Each row is a point on a landscape with many valleys, with its height.
From any point a ball takes the steepest step (drop divided by distance) to one of its 2 nearest points. It stops when none of these is lower. Distance is the straight distance between rows; heights are no part of it.
J337 h=508: [  6.6  -9.6 -18.8 -11.7 -21.0 -10.4  -8.3   5.5  -0.6   7.8  -3.6  -0.4
   2.6   4.9 -20.2   7.3  -1.7  11.6 -11.4 -12.8  -5.7  10.6 -30.6 -17.8
   4.0   7.9   9.0 -15.3   3.1   3.7  11.1]
J556 h=730: [ 31.4  20.6  12.5  -6.9  42.5  16.2  -1.3   6.9  15.3 -13.5  14.1   5.1
 -10.9  27.1  26.6   4.5 -12.9  11.5   0.5   9.6  -8.9 -10.4  -1.6  36.1
   3.5 -20.9 -21.1   9.9 -15.7  -5.8   0.1]
J897 h=193: [ 18.7  14.3  18.1  10.9  -2.6   9.5  -6.6 -10.6   1.4  -7.1 -10.8  -0.8
   1.9   7.2  24.4 -16.2  -8.0  20.1   8.7  -2.0 -13.8  -5.1  30.6  19.7
  -0.7  -2.2   8.8  41.0 -10.2  14.5 -16.8]
J679 h=507: [ -7.3  12.4   9.5  -2.2 -32.4  18.1 -15.5  -7.3  -4.2  16.4  -7.8   8.1
  10.5  -2.5   3.5  -4.3  -0.1   6.2 -13.6  -0.5  22.5   3.6  -4.7  17.3
 -14.9  -2.5  -2.7   0.6   2.6  24.9 -18.2]
J506 h=713: [-22.8  31.7  30.6  -1.6   7.5   9.8  18.9 -10.3 -12.9  10.2   8.6 -16.3
 -16.6   1.5   5.2   6.3  10.6 -15.3 -18.7   6.7   4.1  -8.5  -7.1  -5.7
  -9.3 -12.9  -7.3 -27.5   0.5   6.2 -13.3]
J346 h=778: [ -2.9  10.6 -19.2  -0.5  38.7  -4.6  30.6  16.3   1.4  -5.8  28.7  -2.6
  -7.2  10.2  16.1   8.5   1.9 -15.8  -2.8  -9.4   6.6 -13.5  -9.3  12.4
  13.6  -5.5  -6.1 -20.1  -9.5   0.3   3.5]
J535 h=444: [ -1.8 -14.5  -4.0   5.7  34.6 -30.8   3.4  -0.5 -16.3  11.6  29.8   8.6
 -20.1 -19.4 -35.5   0.9  19.0 -23.3   0.8   6.1   9.1  38.7  35.8 -13.4
   2.7  18.2  12.9  -4.3   1.7  -0.3  -5.5]
J727 h=741: [ -3.3  25.0  17.9   5.5  -6.1   6.5  17.7   7.6 -15.0  -1.1   3.4  -6.6
 -15.3   8.4  12.7  -6.3   3.7   3.8  -9.7   4.8 -14.8 -15.5 -40.3  -6.4
 -10.8  -3.3  -4.8 -35.2  -3.7   4.1  -4.5]
J239 h=213: [ 11.1  21.7  -7.2  23.2   9.6 -18.9  10.7  15.6 -15.6   2.8  26.8  28.5
  -1.1 -24.7 -15.2   0.8   3.7   4.6  -9.0  -1.2   1.2  -4.6  27.4  20.8
 -10.5  18.6   3.2  10.9   5.0  18.3 -12.1]
J877 h=474: [ -8.9 -15.3 -25.1   2.1  -9.1   4.4  10.8  24.5 -10.7  15.4  16.6   5.2
  17.3  -3.4  -4.2 -16.6  21.6 -15.8   9.6 -13.5  13.4   9.0  16.5  17.1
   1.0   3.9  11.1   4.7   6.7   2.6 -29.9]
J439 h=526: [-23.2 -18.6 -29.6   4.6  22.0 -14.3  19.9 -15.3  11.1  18.1  13.5  -3.7
 -11.8   4.6  -0.7   4.4  18.0  -4.8  -3.6 -18.9  23.7  25.9  35.7  -1.3
   8.5  17.2  19.2   6.3  -2.3   7.4 -24.6]
J515 h=655: [-21.7 -13.5  17.8  -2.6 -11.6 -14.9 -38.6 -19.4  -7.1  19.5 -11.8  25.0
  -5.4 -21.4 -40.6  11.1   5.2 -14.2  -8.8  14.1  33.8  11.8   1.9 -12.1
 -12.6   0.3 -15.9   2.8   8.8  -0.5  11.4]
J759 h=576: [-15.9 -32.4  -7.6   4.7 -13.1  -4.0   6.5  29.0   4.5  -7.2  -8.1  -1.1
  14.4  -9.5 -26.7 -23.0  24.6  10.2  13.1   1.3  -0.7 -26.3  -3.6 -26.0
  23.7  -1.4   5.8   8.3  22.0 -23.4 -14.1]
J28 h=483: [  7.8  -8.6  -4.7  12.0  10.7 -35.7 -12.0   1.1 -21.3  10.4  26.5  28.7
 -11.4 -23.4 -35.6   9.6   6.5 -15.3  -5.9   2.8  17.6  33.1  30.9   1.2
 -18.6  28.8   9.6   2.3  -3.3   3.0   9.1]
J590 h=732: [-22.6 -15.2 -31.5   5.1  -8.3  -4.3  31.2  25.6   6.7  -5.1  -5.7 -10.0
  -1.3 -29.3 -11.3   7.0  22.3  -6.7   0.4  -9.9  -9.2 -34.7 -13.0 -42.5
  12.8   2.3  27.3 -21.0  25.4  -4.0  -5.3]
J245 h=340: [ 18.5   8.6   2.8  -1.4  31.4  -1.1   1.1  12.9 -24.9  -4.8  28.9  -3.7
  -2.8  -3.8  -4.9  -0.9   9.1 -20.1  -2.1   7.7 -12.7  24.4  19.3  19.0
  -5.3   2.5   4.0  -5.3  -6.7   1.0  -5.1]
J287 h=286: [ 30.7  -3.3  17.2 -20.2  18.0  18.4  -7.4   2.1   3.1   0.2  -1.0  -7.7
   8.9   8.7  16.8 -17.7  -7.1  25.0  10.2  10.3 -19.5   7.7  33.2  13.7
   6.6  -2.4   8.1  29.8  -1.8   5.1 -17.1]
J843 h=674: [ 14.2 -15.5  -8.2  -8.8  -7.0   9.5  12.3  26.8 -13.1 -11.3   1.0 -12.0
  15.8 -24.7   3.5  -8.8  -0.5   4.6   8.1   6.6 -33.3 -21.3  -1.5 -23.2
   4.2   5.7  26.7 -20.4  19.1  -8.7   1.2]
J147 h=293: [ -3.2  29.2   0.5  -1.5  15.1  16.4 -14.9 -25.6  25.0  -3.0 -12.2   3.0
  -7.1  14.0  14.1  32.5 -22.3  -0.9 -10.3   2.5   9.3   4.8   8.9  26.9
   0.8 -21.6 -14.5  25.5  -7.7  21.0  12.8]
J656 h=612: [ -7.4 -13.1 -23.1 -18.4  14.6  -4.0  12.4   0.9   6.9  11.9  12.1  -5.3
 -10.2 -14.3 -25.4  12.2  17.8   3.0 -15.8  -1.4   4.3  17.3   4.4 -33.6
   8.4  12.5  26.9 -13.4  15.5   9.9  -8.8]
J25 h=628: [-10.9  -3.5  19.8  -3.2 -18.8  -2.9 -39.5   8.3 -12.2  12.0  -7.5  15.0
   9.7  -8.5 -34.3  -3.9  -1.2 -24.8  -6.1  17.6  23.7  12.5  -9.9  13.0
 -13.6  -8.1 -20.9   4.0  14.2   0.8  12.4]
J798 h=390: [ 22.3   2.1 -10.7   5.1  -1.5  -5.3  -8.9 -12.7  26.7 -16.2  -3.6  -0.1
  -1.5  33.3  16.2   3.1 -27.6  27.4  16.2 -13.6   1.4  -4.3 -15.1  12.6
  11.9   0.0 -20.9  18.6 -18.9  -6.7  25.5]
J795 h=536: [  7.0 -21.5  -8.4 -12.6 -15.2  -1.3 -30.9  19.2  20.4  -7.2 -14.1   2.5
  18.1  18.2 -28.4  -2.1 -16.4  11.2   7.9  -4.4  -5.1  -5.4 -47.4  -2.7
  23.5  -9.9 -17.8   9.4  16.5 -10.5  34.5]
J546 h=764: [ -1.9  17.6  -6.7  13.2 -10.3  -8.8   2.2  28.6  11.0 -18.8   2.2 -16.0
  -5.7  20.0 -18.9   0.2  -4.2  -8.9  -7.2  -2.6 -23.8   2.3 -57.6  -6.2
   9.0 -10.7  -2.7  -8.1  -3.2   1.4  18.1]
J253 h=572: [-23.7 -13.3 -19.5 -10.0  -8.4   6.3  13.0 -20.4  10.7  26.4  -9.5   1.9
  -7.1  -3.5  -3.9  10.7  14.8  -1.3 -10.0  -9.5  23.3   7.0  10.6 -16.6
   4.6   5.7  12.0  -2.9   3.6  13.7 -18.5]
J821 h=588: [-16.4 -13.1  -2.7  -4.5 -28.0  -7.8  18.9 -10.4   5.0  -3.1 -26.2 -11.6
  -0.6  -4.6   4.1  -5.8  -2.3  23.4   0.3  -5.3  -9.8 -34.6 -35.4 -41.9
   3.2   4.3  -2.3 -26.3   7.0 -25.2   4.5]
J632 h=401: [-27.4  -5.0   5.2   9.4  -5.8  11.5  13.0 -20.1  30.2  -8.1 -29.3 -22.8
  -0.5   9.9  16.8  -6.5   3.4   1.5  13.0  -9.5   8.4 -25.2   4.1 -16.5
  23.2 -15.1 -18.6  26.0  -0.5 -14.8  -3.2]
J674 h=329: [  1.4  13.1  32.4  -4.0  -2.3   3.2 -25.8 -39.6  10.0  10.6 -19.3 -10.3
 -18.0  26.1   6.5  -0.7  -5.1  10.4 -15.3  -5.6   9.0  21.8   5.9   7.5
  -0.7  -9.3  -9.2  24.5 -14.2   6.0  -6.8]
J783 h=211: [-36.8  10.0   4.3  26.8 -21.4  -8.0  -4.7  -3.1  -2.8  -3.8 -16.2  -6.8
   6.0 -12.4  -4.3   8.9  -1.8 -29.5   0.8   4.9   0.3 -16.1  -1.1   0.8
  -5.8 -12.4  -4.3  -2.3  -0.6  10.0  15.4]
J363 h=178: [ 19.7  30.0   0.7  -4.6  11.0  21.8 -10.7 -10.5  34.3   6.9  -9.7   6.6
  -3.3   5.6   8.1  18.2 -14.4  22.4 -16.1   3.1  -4.8  12.0  22.9  26.3
  -1.1  -2.8   8.5  34.7   2.2  36.7 -11.8]
J789 h=530: [ -9.6 -16.7 -14.1   0.4 -16.4   5.9  -4.7  33.3   2.1   5.5  -3.2 -10.5
  12.3  -3.4 -22.8 -22.0  20.3  -7.9   1.1  -6.5  -3.9   2.1  -6.4  -3.6
  15.5  -2.3   6.5  11.7  17.1   1.6 -21.2]
J405 h=443: [ 25.2   7.3  -7.1 -13.9  -6.8  11.4  -3.9   5.5  -0.2   1.0   1.0   1.0
   4.2   1.3  -3.2   2.7  -7.0  12.0  -8.3   2.2 -13.8  20.2  -2.3   3.2
 -10.3   7.1  15.8   0.1   3.5  15.0  -2.8]
J459 h=436: [-11.4 -27.2 -12.0 -25.0  10.2  23.3  12.1 -12.7   8.9  20.5  -1.8  -8.8
   4.7  17.7  35.4 -10.3  12.8   1.5   9.7 -19.3  21.4   9.3   6.5   2.1
   6.0  -3.6   1.1  -0.8  -4.1 -14.5 -21.3]
J296 h=703: [ -2.2 -11.2 -18.4  -7.0  -6.2   2.2  18.1  34.8   1.0 -15.6   2.9  -3.0
  12.7 -38.1  -7.6  12.2  -0.1  14.3   0.9   5.1 -29.3 -48.3  -6.9 -31.5
   9.1   1.8  32.3 -23.7  34.7  -0.1   7.2]
J359 h=613: [  6.2 -35.0  11.4 -18.4   1.9  -5.9  -9.0  26.3  -9.9  -1.6   0.4   1.7
  11.5 -12.4 -27.9 -20.6  13.4  23.5  10.4   6.7 -14.8 -19.7  -0.4 -35.6
  22.1   3.4   2.9  -2.6  26.3 -23.3  -3.1]
J912 h=494: [-19.8 -28.9 -20.4 -31.7   8.1  21.5  33.7  -5.5  21.3   6.3 -11.2 -23.9
   7.9  13.7  32.6  -5.4   7.5   6.2  20.1 -19.6  17.0  -9.4 -10.9 -14.7
  15.4  -5.6  -3.6  -7.2   4.5 -34.6 -11.3]
J467 h=358: [ 17.7 -16.9  -5.9 -20.9  20.2  24.8  -3.0   0.4  -1.5  11.1  12.2  -1.4
  12.2   1.2  26.0 -15.3   0.7  12.9   8.3  -0.9   4.0  16.6  33.0  16.3
   5.1   3.6  10.1   9.6  -0.9  -3.4 -22.7]
J533 h=477: [  4.7 -32.3 -15.1   4.2   6.3 -21.8  -2.5  -7.4 -13.0  21.3  20.9  15.8
  -4.9   5.6  -3.1 -10.8  16.4  -0.7   5.8  -8.6  19.9  39.5  34.2   6.9
  -5.9  25.7  15.7   7.5 -12.2  -5.4 -20.5]
J797 h=563: [ -5.1  13.3   3.2  23.4 -37.4   9.3  -3.6  15.8 -14.7  14.3   7.1  26.3
  15.7  -2.2  11.7 -27.0   7.9  -1.8  -4.4  -1.9  26.9  -7.3  -3.1  42.1
 -30.9   7.2  -5.5  -7.5  -4.0  11.5 -27.4]
J731 h=371: [-13.9  17.6 -10.4   4.6  13.2   4.0   2.1 -35.8  34.6  -6.7 -15.0  -6.3
 -10.4  -1.0  13.3  39.2 -19.5   6.5  -9.1  -3.8  10.4  -5.3  26.4  -6.9
   7.5   0.0   2.8  21.5  -9.5  23.5  17.3]
J293 h=404: [  6.4  33.5  41.2  -4.8   3.0   3.5 -22.5 -14.8 -11.8   9.0  -2.4  -3.9
 -17.8   6.1  -6.2   8.1  -1.4 -14.0 -13.7  15.2   7.1  32.9  15.6  20.2
 -22.3  -6.0  -0.9  19.8  -9.3  17.0 -13.1]
J967 h=385: [  1.3  43.2   8.8  30.5  -0.9   6.1  11.5 -29.1  14.3 -19.6 -15.3 -10.3
 -15.9   2.6  20.6  14.7 -11.1   3.8  -2.4  -3.7 -11.4  -6.5  20.5   4.2
  -2.6  -4.9  13.6  22.0 -15.7  28.7   3.1]
J401 h=423: [ 26.8 -32.1 -21.7 -13.5  12.3  -4.8 -14.5   8.5  -3.3  10.9  17.8  12.7
  10.0   3.3  -0.1 -19.6   0.3  12.2  12.9  -6.6  -2.0  30.1  22.2   7.8
   7.4  13.7   7.5  15.1   1.3  -4.1 -11.2]
J155 h=651: [-16.8  13.6  -2.5 -25.1  11.5   2.3   5.5  13.6   2.8  11.1   5.1 -10.3
 -17.3 -19.5 -38.0  16.6  15.3   6.9 -33.5  -2.3  -3.6  -3.0 -23.6 -40.2
  12.6  -7.5  14.3 -26.1  26.0  16.7  -5.6]
J991 h=278: [  6.9  11.2   1.1   1.4  30.8  15.2  10.7  18.1 -24.4   0.8  25.4   4.1
   5.4   6.4  15.5   4.6   1.2 -40.8   6.8   1.1   0.6  20.0  11.7  41.3
 -11.7 -11.3  -6.7 -13.6 -10.6  -0.1  -6.5]
J55 h=521: [  5.8  -9.2 -21.0  12.2  -2.3 -23.1 -20.1   3.1 -22.6   5.4  22.2  34.1
  13.2 -20.1 -15.6  16.1   1.2 -30.0   4.8   1.0  24.8  18.9  28.6  22.5
 -19.2  20.6  -2.5   6.2  -7.6   4.7  21.8]
J647 h=757: [-44.4  -1.8 -20.3  18.1  -4.9  -4.9  34.1   9.8   0.0  -0.4  -1.3 -10.9
  -0.4  -8.6   2.7   0.2  23.5 -22.2   1.7 -12.1   8.4 -30.0  -7.8 -21.2
   7.9  -4.5   7.6 -19.9   6.5  -7.7 -13.0]
J154 h=773: [-16.1  27.1   0.2  23.8 -20.5 -12.2   4.1  15.7  10.3 -14.1  -3.3 -10.2
  -6.1  21.9  -3.0  -6.6  -5.2  -1.9  -5.5  -6.2   0.5 -20.6 -43.0   8.2
   2.7 -11.8 -13.2 -14.4  -8.4   4.9   3.8]
J379 h=368: [ 34.4  30.4   6.0  -9.2  -6.0  28.7  -3.8  17.9 -10.9  -3.8  -2.7   8.5
  13.4 -14.3  11.2   5.6  -7.9  -1.0   4.0  18.2 -32.9  13.3  12.3  29.2
 -19.6  -2.9  11.4  14.6   5.5  13.5 -19.3]
J7 h=553: [ 12.2 -17.9 -24.5 -12.6 -31.6  -9.2 -13.4  -5.9 -15.3  11.0  -5.4  10.1
  12.0 -11.7 -12.9  19.9  -6.6 -10.9  -4.2  -7.9  -3.4  34.9 -14.3 -17.7
 -17.3  22.4  16.9 -25.4   3.4  10.5  13.7]
J749 h=470: [ 29.0  -8.4   1.7  -0.2  -1.3   8.0 -32.5   9.8  15.7 -25.1  -8.0   5.3
  13.3  17.4 -10.0  -0.9 -22.7  11.2  20.1   7.9 -15.0 -11.1 -18.5  11.7
  19.9  -9.2 -22.7  20.1  -2.7 -14.7  32.3]
J72 h=302: [ -8.6  20.2   3.1  25.2 -15.2   5.8   5.2   2.0   2.5 -10.1  -7.8  -0.7
   6.4  -5.6  15.4  -0.4  -6.9  -5.2   1.3   1.1  -9.8 -24.5   8.1  10.1
  -4.5  -5.3  -3.8   6.1  -3.1  19.3   2.3]
J700 h=561: [ -4.0 -14.3 -17.0 -17.9  -7.4 -12.0   2.4   6.7   7.4  -2.0  -8.1  -1.4
   6.4   0.8  -6.7   5.0 -10.9   8.4  -3.2  -6.8  -3.2 -25.8 -45.3 -22.4
  10.6   3.6  -3.9 -24.9  12.6 -19.5  26.9]
J879 h=472: [-38.6 -11.7 -11.4  -8.5  10.7  15.9  33.7 -21.6  25.8  -3.9 -24.5 -29.7
   2.7  14.5  22.6   8.9   7.0  -7.3  16.7 -23.9  23.1  -9.7  -5.5 -16.7
  21.2 -14.0 -16.5   8.5  -3.2 -30.8   0.1]
J544 h=248: [ -1.8  -7.8  11.9  -9.5   5.5   1.2 -10.7 -43.4  13.9   9.4 -14.2  -4.8
 -15.0  24.2  24.2   5.2 -11.5  27.5  -5.8 -13.8  19.6  11.0  12.7   3.5
  -2.2   7.0  -4.3  10.5 -18.0  -4.0   2.5]
J41 h=709: [ 24.9   1.1  19.2 -14.2  24.1   4.3  -6.0  -1.6  -2.0 -16.1   9.3   3.3
   3.2  25.5  22.4  -0.9 -12.1   7.2   5.0   6.2  -4.1 -12.8 -14.1  21.7
  -1.2 -16.1 -31.3  -6.6 -15.3 -26.3  14.9]
J683 h=347: [-17.8  16.3  -7.3  15.0  -0.7  13.9   9.3   3.7 -23.9   2.9  16.8   0.4
  11.4  -0.9   9.3  12.0   9.5 -52.4   2.8   0.2   7.7  19.0   9.3  28.4
 -22.5  -2.9   6.2 -21.4  -6.5  11.4  -0.7]
J107 h=607: [ 11.0   6.2  23.5   8.1 -16.9  -0.4 -12.1  32.0 -19.6  -0.9   9.5  16.8
  12.9  -1.5   0.5 -40.6   5.4   6.4   0.9  10.3   2.1 -12.2 -11.8  33.7
 -14.7  -8.0 -14.9  -0.1   3.7   3.6 -22.1]
J567 h=301: [  5.5   2.0 -11.6  28.9  23.5 -33.8   6.9  18.3 -19.0  -2.4  41.3  30.3
 -14.9 -12.3 -29.5  -7.6  15.5   1.9  -3.0   2.9   7.3  -9.1  12.8   6.1
   6.2  16.6  -1.3  -2.3   5.1   5.2  -2.7]
J558 h=396: [  0.5 -11.7  -0.8  -7.4  33.7  -4.3   3.5  15.9 -20.7   7.4  23.4 -10.1
  -8.7 -14.7 -22.5  -8.6  15.9 -30.4  -5.7   9.4  -0.5  27.3  25.3  -7.1
   6.7  -3.3   6.8  -3.2   7.6   2.9 -10.3]
J492 h=142: [ -0.3  -2.2 -10.8 -18.4  17.6  -7.5   7.9 -49.6  31.9  11.4  -0.8  -5.8
 -19.7  34.1  28.7   6.7 -17.5  38.7  -9.8 -19.5  16.1  10.2 -11.6  -5.9
   0.3  11.5  -4.6  -5.9 -19.4  -8.5   4.1]
J18 h=294: [ 47.9  41.0   9.4 -12.1  18.4  31.4  -2.9  -0.9   6.3   2.0   0.8  13.1
  -6.8  -6.3  17.0  13.4  -8.0  11.2 -11.1  23.6 -18.1  28.9  21.9  36.6
 -22.9  -3.8  17.4  31.7  -1.5  27.3 -29.1]
J17 h=457: [ 13.0  26.6  27.4  -7.8 -31.4  16.2 -29.2 -14.6  -5.9  19.7 -15.5  11.7
  -5.4   6.0   4.7   8.2  -6.4  -3.4 -14.6   8.0  14.5  26.2  -3.4  26.4
 -34.9  -5.1  -7.5   4.1  -3.6  19.0 -11.6]
J286 h=593: [ -4.9 -12.9  -0.3  -5.6  -9.8   5.2 -32.4   3.3   6.2   9.5 -13.2   7.2
   8.8   8.1 -28.6  -4.7  -5.8  -8.4  -3.9   0.8  14.2   6.3 -20.3   3.9
   7.2 -14.6 -17.3  17.6   8.8  -1.2  13.6]
J784 h=694: [ 14.5   8.5   2.4  11.0 -44.4  -1.1 -19.1  24.2  13.6 -17.7 -28.2   2.9
  14.6  -0.5 -13.3  -0.2 -23.1  19.5   0.8  19.9 -36.0 -10.8 -35.3   5.5
  -4.2  -4.9   2.5   0.1   2.0  13.5  18.0]
J27 h=560: [ 16.0 -10.3  -6.9  -3.2 -17.0 -16.1 -31.3  -9.4 -28.4   5.2  -2.3  24.9
   9.3 -16.4  -5.8  17.1 -11.0 -17.3   2.2   6.9   6.7  24.8   3.7   7.8
 -27.0  15.3   1.0 -13.0  -4.8   1.0  26.1]
J701 h=548: [-13.6 -14.3   4.5 -18.1  -5.8  -9.5  25.1 -29.8   6.9   6.4 -14.4  -6.1
  -6.0   9.1  23.0  -1.2  -0.2  25.9   0.7 -12.7  16.0 -27.8 -17.5 -28.4
  -3.2   9.6 -11.8 -26.1   0.3 -26.3  -3.2]
J67 h=660: [ 14.4   9.1  19.0  14.6 -42.2  -8.8  -9.6  -2.4   7.9 -20.2 -34.2  -8.5
   6.2  10.3  10.4   4.0 -27.8  22.6   2.1  17.3 -37.4 -15.1 -43.2  -8.2
 -17.4  -3.7  -5.1 -10.1 -10.8  -3.2  21.3]
J364 h=729: [  2.0   0.8  -4.2  21.9 -36.0  -0.8 -18.1  41.7   9.2 -19.7 -16.6 -17.5
  10.4  -1.5 -18.5  -7.5 -13.3 -18.2   2.7  12.5 -35.5   6.9 -37.5  -5.2
   0.5  -5.0   9.8  -4.7   2.6   2.0  24.4]
J76 h=784: [-28.8   8.7 -11.6   8.9  18.5   9.6  49.9  -4.4   1.4   0.1  14.7 -20.5
  -7.7   7.5  26.3   6.8  25.1 -25.7   1.3 -18.4   9.8  -7.6   7.8  -1.4
  17.5  -4.7   8.8 -18.1  -5.8  -1.6 -15.2]
J973 h=307: [-43.6   0.2  15.9  15.5 -14.9  -0.3  -5.5  -5.5  18.1  -7.2 -25.0 -10.5
   1.0  -1.1 -14.1  -3.4   0.7 -18.6   8.3  10.6  14.4 -19.3 -13.7 -19.6
  11.9 -21.4 -20.3  11.1   2.7  -8.8  15.7]
J140 h=685: [-24.2  22.0  12.0 -24.9  19.5  22.4  14.5   2.0   2.6  13.1   1.3 -21.2
  -9.5 -10.7 -10.5  10.4  15.9   5.2 -23.9   5.0   6.4 -14.0 -10.7 -15.6
   8.8 -17.5  -1.5 -13.9  14.5  10.7 -18.3]
J441 h=498: [ -9.9 -17.2 -12.9  -3.5  -0.6 -10.1  26.6 -33.6   3.7 -11.8 -12.7  -6.5
   0.6   6.2  25.4  15.0 -14.1   3.1  11.3 -18.8   5.6 -17.9 -23.8 -27.6
   1.6   7.9 -12.8 -23.4 -12.3 -36.6  34.4]
J906 h=645: [ 22.5 -21.5  12.7 -11.7   4.7  -5.1   6.0  15.5 -15.9  -8.1   3.8 -11.6
  -3.6 -13.7 -11.4 -13.9   5.6  13.9   8.0   2.1 -37.8  -4.8  -3.0 -40.0
  10.0   0.4  12.8 -17.8   9.6 -17.7  -1.2]
J775 h=380: [  2.9  -3.0   1.1   7.2   5.8  -3.9   1.2 -13.8  -6.9 -12.6  -1.3   5.7
   3.9 -24.7   9.1  10.2 -11.4  -2.0   9.9   9.5  -7.1 -25.1  35.3  -3.0
  -1.9  -3.1   3.5   4.8  -2.9   4.4  14.8]
J557 h=626: [ -7.6  -1.9  16.6   1.8 -34.5  -3.3   2.3 -16.1  10.5 -19.5 -32.9 -16.0
   4.9   4.0  13.8  -0.2 -23.6  11.2   2.9   4.1 -23.7 -27.9 -38.1 -29.6
  -7.5   0.6  -8.0 -14.8  -1.1 -19.2  28.1]
J599 h=681: [-18.2 -13.6   9.3  -8.7 -12.6  -7.4 -12.1 -13.6 -21.2  10.9 -14.2   3.3
  -6.3 -26.4 -29.4  16.4  10.2 -27.9  -0.2  14.3   7.5   6.5   1.1 -30.0
 -10.9   2.7   6.4 -21.2  14.3  -5.9  15.6]
J636 h=439: [  5.7 -21.3  -2.7  -5.2   5.1  -3.7   5.6 -28.3  -5.0 -19.3 -16.5  -3.0
   6.1 -10.5  24.0  14.7 -12.9   6.6  17.4   1.4 -11.3 -13.4  15.7 -24.7
   4.4   5.0   4.6 -10.7 -10.9 -16.5  32.0]
J235 h=416: [-14.5  10.1 -19.4  19.5 -19.0   4.0   8.4  15.5 -11.6  11.8  15.5  -0.7
  10.4  -6.4  -6.2  -2.9  13.6 -35.6  -5.1  -9.5  11.0  19.0   5.4  12.8
  -5.0   7.9  14.3  -0.9   3.1  20.0 -17.0]
J398 h=281: [  2.6  -7.1 -12.1  -2.9   1.4 -13.1  12.8 -21.4  34.6  -7.3  -5.6 -17.8
 -12.9  30.4   5.6  -1.3 -11.0  29.4  -0.7 -22.4   3.7   2.1 -17.8 -18.1
  20.3   8.0 -14.5   7.8  -8.5 -16.6   9.1]
J578 h=69: [ 16.7  27.3  14.8  20.3   1.0  -6.7   3.7  -3.0 -16.4   1.8   2.1  18.4
   2.9 -19.5  19.0 -12.9  -7.0   7.5   2.4   5.3 -10.3  -9.4  35.9  34.2
 -13.0   6.7   8.0  32.2  -4.0  12.7 -18.0]
J110 h=433: [  5.6  -9.5  23.6  -5.2  11.6 -14.6 -20.3 -24.6 -13.7  -1.3  -0.9  10.7
  -8.9 -12.0  -4.4   3.3  -3.4  10.7   2.1  16.8   3.2  -1.2  37.2  -8.0
  -2.8   7.0  -2.6  15.5  -9.9  -2.2  10.2]
J175 h=375: [ 16.1 -11.3   2.1   2.6  27.7 -22.5  -4.4  14.5  -6.4  -3.5  29.1  15.7
 -11.3 -12.3 -28.8 -16.8   5.8  17.5   2.3   0.9  -7.8   0.5  16.2  -9.3
  15.2  15.4   0.7  12.9  11.1   0.5   0.1]
J875 h=755: [ 15.7  25.2  -3.7   3.2  39.6  -1.3  21.0   2.4   4.4 -10.9  34.1  -2.8
 -21.1  32.8  19.5   7.0   1.1   5.6  -6.7  -1.0  -3.0  -1.3  -8.5  18.2
   2.6  -4.7 -11.3 -11.7 -18.4  -1.4  -1.9]
J910 h=644: [ -8.8   3.1  16.0  21.7  -9.6   5.6  -3.7  21.2 -15.5 -11.3   4.1  -5.1
  15.6  11.3  18.7 -30.7   7.2 -25.4  16.6   5.9  -2.9  -5.0  -4.7  32.3
  -8.1 -13.5 -17.5  -3.1  -8.7 -12.2 -11.1]
J372 h=427: [ 18.1 -18.7  25.0  10.6  33.7 -24.9 -12.8 -13.2 -11.3  -7.1  19.2  18.5
 -15.0 -14.0 -25.3 -11.8   5.0  19.2   7.2  17.9   1.3   4.3  33.2 -15.5
  10.5  12.4   1.3  22.0  -5.8  -3.2  10.5]
J317 h=677: [ 21.2  -9.1  20.6  -1.2  -0.2  16.9 -11.4   5.5 -13.9  -4.0   2.7  -3.3
  11.7  25.6  32.2 -33.6  -1.4  -1.4  20.6  -2.4  -2.2   7.7   0.7  32.3
  -3.9  -9.5 -20.8   4.9 -22.8 -22.3  -6.4]

Call two points neighbours if one is among the 2 nearest of the other. Go from one point of each pair to the other, from neighbour to neighbour, staying as low as possible. Name the highest point that can't be avoided.
J363 / J783 -> J967
J991 / J363 -> J27
J363 / J578 -> J110

Two balls start at each pair of points below. Name the first point that both come to, or write -.
J296 / J656 -> -
J875 / J727 -> -
J506 / J346 -> -
J25 / J797 -> J492

Where does a ball stop that starts at each point below?
J647 -> J991
J679 -> J492
J515 -> J492
J154 -> J578
